A landscape with many peaks, sampled at points; each row gives a point and its height.
From any point a climber takes the steepest step (rise divided by distance) to one of its 2 nearest points. It stops when none of these is higher. Distance is the straight distance between rows; heights are no part of it.
q690: [115 156 102 104 126 151 107 125 177 147 134 159 133  63 110  96 137 172
 102 116 109 169]  height 767
q754: [152 134 118 141 125 126 130 130  71  93 164  95 134 173 115 169  76 112
 155 137 104 111]  height 523
q935: [ 93 143  58 120 165 208 111 118 102 136 163  91 146 151 160 138 108 129
 126 167 137 142]  height 135
q49: [143 131 143 160 136  38 138 133 146 135 111 154  97  84 121 141 151 122
 147 132 180 149]  height 428
q439: [ 81 105  94 141 124 170 118 151 156 104  70 121 131 133 105 125 107 138
  95 124 123 116]  height 611
q795: [138 125 119 123 114 172 130 143 133  72 132 115 143 125  88 144  95 114
 144  99 139 104]  height 690
q912: [123 143 142 104 151 134 151 122 133 212 152 125 137 135 163 123 153 139
 128 142 107 195]  height 360
q254: [136 110 124 113 126 184 116 123 156  82  58 105 153 160 138 151 112 125
 133 118 108  54]  height 269
q348: [114 151  78 151 129 107 154 139 113 113 147 100 137 166 125 196 106 122
 150 138 110 146]  height 233
q227: [144 132 116 139 117 130 131 122  66  93 188 113 132 140 106 148  96 109
 150 131 137 111]  height 521
q818: [187 175 106 115 113 121 102 105 115  83 151 131 137 135 129 162 109 139
 169 127  85  83]  height 303
q714: [105 144  69 123 106 149 122  94 113  80 114 123 149 122 135 171 146 135
 139 135 141  73]  height 498
q35: [105 130 136  86 143 135 136  81 130 179 131 159 143  86 162  88 187 163
 106 144 129 167]  height 717
q288: [104 123  92 141 122 133 109 101  83 119 168 139 116 117 124 105 115 146
 104 143 127 113]  height 355
q688: [196 158 172 143 117  61 103 136 139 132 125 140 105 126 101 124  95 131
 148 118  82 119]  height 477
q758: [120 114 135 133 110  67 128 116 170 111  53 163 120  90 141 135 183 135
 134 125 162  89]  height 325
q418: [180 148 136 131 159 167 106 170 141 149 137 105 127 161 108 116  53 137
 138 116  54 146]  height 419
q580: [163 143 135 114 144 133 126 123 123 168 140 113 133 161 153 147 114 144
 151 137  67 122]  height 357
q612: [147  91 157 115 147 195 110 125 106 137 122 120 129 143 136  74 104 129
 117 122 109  76]  height 711
q602: [155 136 150 138 120  53 136 116 133  74 111 138 120 109 118 173 143  94
 175 122 193  90]  height 713
q633: [104  81 153 107 155 198 115 107 114 182 126 129 123 135 169  50 144 143
  81 140 127 115]  height 602
q725: [113  86 144 119 148 183 111 117 111 165 110 120 122 148 154  79 121 145
  96 143 104  97]  height 651
q857: [ 64 106  96 120 120 154 156 146 165 136  65 129 153 131 143 140 180 129
 122 114 155 128]  height 598
q299: [125 159  87 129 113  87  92  79 113 124 119 151 119 115 153 141 138 176
 122 163  82  98]  height 185
q234: [ 81 101 101 129 120 168 143 154 176 111  56 115 147 137 121 144 136 128
 117 110 134 114]  height 674
q735: [125 120 157  91 144 151 167 112 136 192 138 122 149 128 172 126 182 126
 142 129 138 155]  height 371
q510: [174 151 142  89 137 152 152  95 136 142 146 114 159 138 165 160 157 126
 178 118 111  95]  height 291
q207: [147 121 155  98 145 181 117 116 119 172 171 146 130 103 141  58 135 146
 109 117 117 141]  height 536
q901: [121 146  86 126 131 181 132 152 157  98 138 109 146 126 103 159 103 124
 143 107 126 138]  height 635
q792: [130 138 122 141 113 101 145 145 140 114 139 129 126 109 103 154 124 118
 147 117 140 145]  height 465
q885: [156 164 112  97 132 157 138 118 165 132 142 126 155 115 136 157 142 139
 163 110 109 125]  height 258
q228: [129 108 122 136 112 161 115 130  95  58 145 124 131 123  80 109  85 114
 111 108 149  90]  height 626
q251: [151 122 154 151 116  56 122 113  90  92 156 141 103 109  97 120 112 109
 142 128 162 100]  height 471
q800: [191 158 133 108 113 122 110 102  98  79 168 141 137 113 119 134 123 119
 173 112 127  66]  height 340
q871: [173 149 130 130 143 138 116 147 144 136 119 103 132 178 125 153  74 137
 145 125  48 123]  height 391
q530: [150 139 147 161 116  42 120 141 127 129 110 128 102 140 105 150  97 129
 134 138  95 135]  height 519
q698: [183 165 151 126 107  83  99 140 187 113  90 148 116 115 105 134 110 147
 139 109  71 115]  height 440
q627: [105  85 140 127 131 189 116 152 154 125  87 127 123 125 110  80 109 132
  91 111 125 106]  height 542
q717: [141 133 133 161 114  63 141 135  96  97 163 124 111 115  95 155 108 101
 153 132 163 135]  height 438
q148: [113  87 152 150 116 151 134 150  90 111 169 123 111 137 102  93 113  94
  95 115 164 138]  height 529
q918: [ 88  76 162 150 122 163 135 152  98 144 160 128 102 145 136  79 140  99
  70 125 166 153]  height 490
q531: [131 130 127 141 108  46 127 117 165  90  46 150 120 126 149 168 177 125
 151 135 157  87]  height 270
q393: [ 85 139  62 144 144 184 134 152 108 113 165  91 142 161 130 165  99 114
 131 145 141 163]  height 166
q382: [204 161 159 110 111  77  97 100 118  77 142 151 120 111 123 135 126 123
 173 120 131  62]  height 373
q847: [120  92 147 151 113 128 132 142  87  90 139 117 118 143  86 112  86 108
 103 118 144 118]  height 570
q37: [ 95 162  89  94 145 135 133  82  95 165 181 143 148 100 160 125 166 159
 120 160 133 195]  height 632
q617: [123 163 113 146 128  79 133 136 132 157 173 151 110  79 114 125 143 143
 126 136 137 212]  height 528
q495: [ 99 134 118  92 144 144 172 110 142 173 137 131 162 113 171 141 199 129
 141 131 160 181]  height 403
q401: [ 93 139 102  99 142 142 115  74 102 168 152 152 137 101 163  92 160 172
  95 159 114 155]  height 672
q822: [145 161 105 141 110  62 105  97 121 101 122 150 114 111 133 158 136 150
 147 151 110 101]  height 225
q928: [161 123 172 114 141 140 114 125 122 193 148 138 118 121 133  71 122 152
 112 125  80 142]  height 505
q218: [180 119 177 127 122 126 116 148 118 108 112 119 125 154  90 110  71 116
 129 101  88  96]  height 718
q622: [101 126  93 149 146 152 153 153  94 136 162  84 133 188 134 171  94 106
 135 147 120 161]  height 195
q664: [118 126 134 139 132 104 121 148 153 184  87 123 113 153 134 128 112 155
 109 141  62 151]  height 613
q449: [ 93 151  51 122 124 165 113  92 108 107 131 123 144 117 141 153 133 151
 125 148 128 102]  height 442
q392: [108 132  98 108 162 189 124 124 142 170 115 107 147 155 166 134 121 144
 126 149  99 133]  height 427
q99: [106 127 144 154 120  89 151 156 134 154 161 145 107  91 121 112 173 106
 105 122 191 211]  height 495
q686: [ 95  99 136 145 130 107 197 157 138 148 104 103 146 167 141 166 172  88
 150 113 171 149]  height 534
q419: [133 120 133 151 117  57 120  95 105 103 152 160  98  77 116 103 142 131
 127 136 175 105]  height 433
q955: [189 139 172 127 110  85 130 131 114  69 116 109 140 174 105 164  80  97
 161 108 112  88]  height 627
q295: [117 146  94 130 136 163 118 144 126 136 168 123 127 123 114 129 105 138
 124 132 112 164]  height 586
q78: [ 86  63 165 141 112 137 145 133 111 141 116 136 109 127 130  73 156 113
  80 121 166 120]  height 444
q423: [166 156 132 141 124  43 145 133 210 101  51 140 125 150 153 190 171 123
 163 121 130 111]  height 212
q793: [172 148 140 118 133 113 145 114 116 138 155 108 142 157 145 169 126 117
 174 127 100 107]  height 324
q342: [119 120 152 125 119 177 144 169 157 143 154 130 124 109 107 106 142 103
 110  94 163 180]  height 441
q164: [ 98 132 111  93 171 179 134 122 124 204 142 114 145 158 184 120 138 143
 114 161 106 180]  height 390
q953: [101 102 151 127 172 220 120 183 142 174 141  90 122 172 158  93 109  96
  93 137 139 184]  height 58
q642: [ 81 100 123 116 130 153 161 137 142 162  92 117 145 148 156 136 168 122
 126 128 146 134]  height 535
q197: [131 142 113 126 122 129 145 112  90 120 194 127 137 110 130 149 144 112
 157 135 162 137]  height 567
q175: [133 120 144 138 115  84 163 128 121  82 120 115 136 135 117 179 143  84
 171 116 182  99]  height 653
q638: [130  98 155  99 151 197 110  96 108 167 169 148 123 109 161  29 143 144
  79 121 128 125]  height 563
q643: [150 116 145 138 120 109 142 129  79  84 125  94 142 191 116 174  81 101
 149 132 113  92]  height 569
q572: [ 90 142 103 112 142 110 186 133 162 165 119 132 164 119 164 159 207 127
 149 122 167 188]  height 434
q438: [100 149  91  88 132 172 112 100 165 146 117 159 147  71 134  98 160 173
 104 127 123 150]  height 811
q826: [109 105 146 147 116  98 136 148 138 149  97 133 111 133 111 120 125 135
 111 130 113 136]  height 547
q937: [114 150 104 118 131 130 143 105  86 153 200 129 136 110 150 139 155 132
 141 151 147 178]  height 600
q472: [210 169 180 145 123  35 104 138 170 104 103 149  98 106  92 145 101 113
 163 109 126 120]  height 443
q552: [ 84  75 149 144 106 105 152 133 125 123  85 138 120 123 126 110 167 109
 109 121 179 106]  height 407
q292: [153 129 153 124 108 115 126 140 177 109  66 127 131 143 118 145 124 131
 134 109  92  93]  height 386
q51: [ 83  74 152 154 107 102 148 153 132 128  58 123 117 150 113 118 132 119
  95 124 138 114]  height 478
q385: [119 132 115 130 137 148 102 142 149 159 105 128 115 136 122 113  93 161
 106 136  69 139]  height 665
q308: [167 101 168 122 133 163 108 134 104 110 117 124 126 149 106  84  81 125
 119 106 102  74]  height 771
q384: [ 89 129  78 155 109 103 142 128  90  97 136 116 135 148 121 175 125 119
 136 144 143 129]  height 273
q629: [113 105 134 144 119 102 190 143 118 105 118 101 147 161 128 183 153  78
 164 117 175 116]  height 595
q606: [ 79 120  78 155 111 149 124 132  91  95 163 123 123 125 107 132 117 123
 103 138 156 142]  height 318
q744: [122 120 144 153 129  71 155 129 115 139 156 147 109  80 130 127 174 104
 140 134 208 169]  height 466
q981: [ 98 136 122  78 138 173 134  99 156 162 132 158 152  76 149  90 186 156
 103 126 144 175]  height 762
q453: [120 144 120 129 124 115  99 135 166 161 121 158 106  90 104  85 113 175
  93 124  79 162]  height 721
q408: [144 165  88 134  99 100  99 108 124  68 127 137 123 118 109 163 109 145
 142 136 104  89]  height 263
q237: [135  97 149 126 150 229 104 172 153 117 129 119 125 120 103  57  91 117
  95  99 137 131]  height 484
q712: [105 162  89 133 131 128 119 140 125 161 177 136 120 111 118 125 114 155
 111 143 103 199]  height 557
q586: [137 120 145 115 140 214 119 172 166 136 146 122 132 114 107  86 110 115
 114  95 134 159]  height 453
q470: [152 137 148 168 116   4 110 133 139 100  70 143  93 139 118 163 113 126
 135 147 128 118]  height 574
q987: [180 126 186 134 109  93 130 154 135  76  95 112 137 158  79 139  69 100
 137  95 110 105]  height 670
q990: [132 101 157 135 122  91 116 103 105 153 138 149 104 112 129  77 134 145
 105 138 117 103]  height 361
q368: [ 72 145  68 110 158 197 119 132 108 153 179 117 142 139 163 124 135 128
  99 159 153 191]  height 111
q172: [147 162 120 127 124  92 132 124 144 143 160 141 123  89 118 143 140 140
 153 129 125 161]  height 499
q898: [126 130 110 125 104 123 142 107 110  67 118 115 147 133 123 177 140 102
 157 122 161  70]  height 576
q554: [112 124 146 148 112 121 155 174 146 139 156 132 114 105 101 122 150  98
 118 103 175 194]  height 469
q933: [ 91 141 115 103 151 186 131 147 130 175 178 128 133 132 158 111 148 120
  91 137 151 219]  height 95
q809: [120 105 148 145 120  54 130 122 155 121  77 164 102  73 121 112 170 131
 125 124 182 111]  height 377
q794: [118 161  90 111 126 103 100  87 138 155 100 149 132 115 162 134 150 188
 116 163  69 123]  height 151
q771: [160 139 153 149 113  23 106 110 124  60  87 145 100 125 121 161 123 113
 153 140 163  80]  height 643
q183: [ 93 136  56 140 120 150  93  92  93 100 129 127 125 123 127 125 111 159
 100 152 111  87]  height 398
q59: [189 136 173 117 150 159 112 158 153 179 116 120 125 150 120  96  84 141
 134 106  52 130]  height 446
q7: [ 92 116 102 129 141 156 138 136 129 153 102 110 138 162 150 148 127 135
 120 144 108 128]  height 468
q743: [ 90  80 144 144 170 208  97 173 130 155 121  99 112 166 144  63  95 114
  70 148 128 154]  height 36
q568: [130 124 142 132 127  87 123  91 108 150 158 160 108  83 135  86 154 149
 114 139 135 133]  height 392
q904: [204 157 174 128 119  45  88 109 134  76 127 162  98  94 104 121 112 122
 161 116 144  78]  height 406
q618: [158 117 160 111  98 129 125 127 157  61  57 114 145 162 118 156 110 111
 139 105 114  58]  height 329
q986: [184 142 186 110 138 126 118 138 165 199 111 133 122 130 129  98 117 147
 134 108  57 138]  height 470
q347: [134 127 124 105 122 158 127 107 133 129 128 134 141 110 136 126 146 137
 138 122 125  98]  height 265
q30: [117  91 158 158 107  70 132 120  82  93 132 133 108 130  99 107 111 109
 111 130 159  95]  height 514
q381: [ 95 131 102 143 132  86 174 138 136 146 123 123 145 129 148 171 182 117
 153 131 168 164]  height 474
q500: [114 126 128 115 157 209 142 166 142 162 167 100 136 151 147 122 124 105
 120 125 142 187]  height 77
q178: [123 108 112 119 147 211 119 124 122  96  97  95 152 154 133 134 104 116
 132 126 131  73]  height 218
q129: [144 117 145 131 111 105 117 103 105 122 121 133 121 133 131 122 127 132
 130 138 111  77]  height 315

Call two points neighbours if one is among the 2 nearest of the other. Go from one point of each pair to the other, from neighbour to neighbour, staying as high as possible. Name the lowest point that can't be avoided.
q99, q234 | q342
q602, q234 | q912
q795, q308 | q552
q438, q308 | q227

For each start below, name the point where the climber stops.
q197 | q438
q793 | q308
q912 | q234
q500 | q602
q531 | q99
q826 | q438
q347 | q795
q408 | q602
q698 | q602
q754 | q308
q207 | q308
q792 | q795
q78 | q795
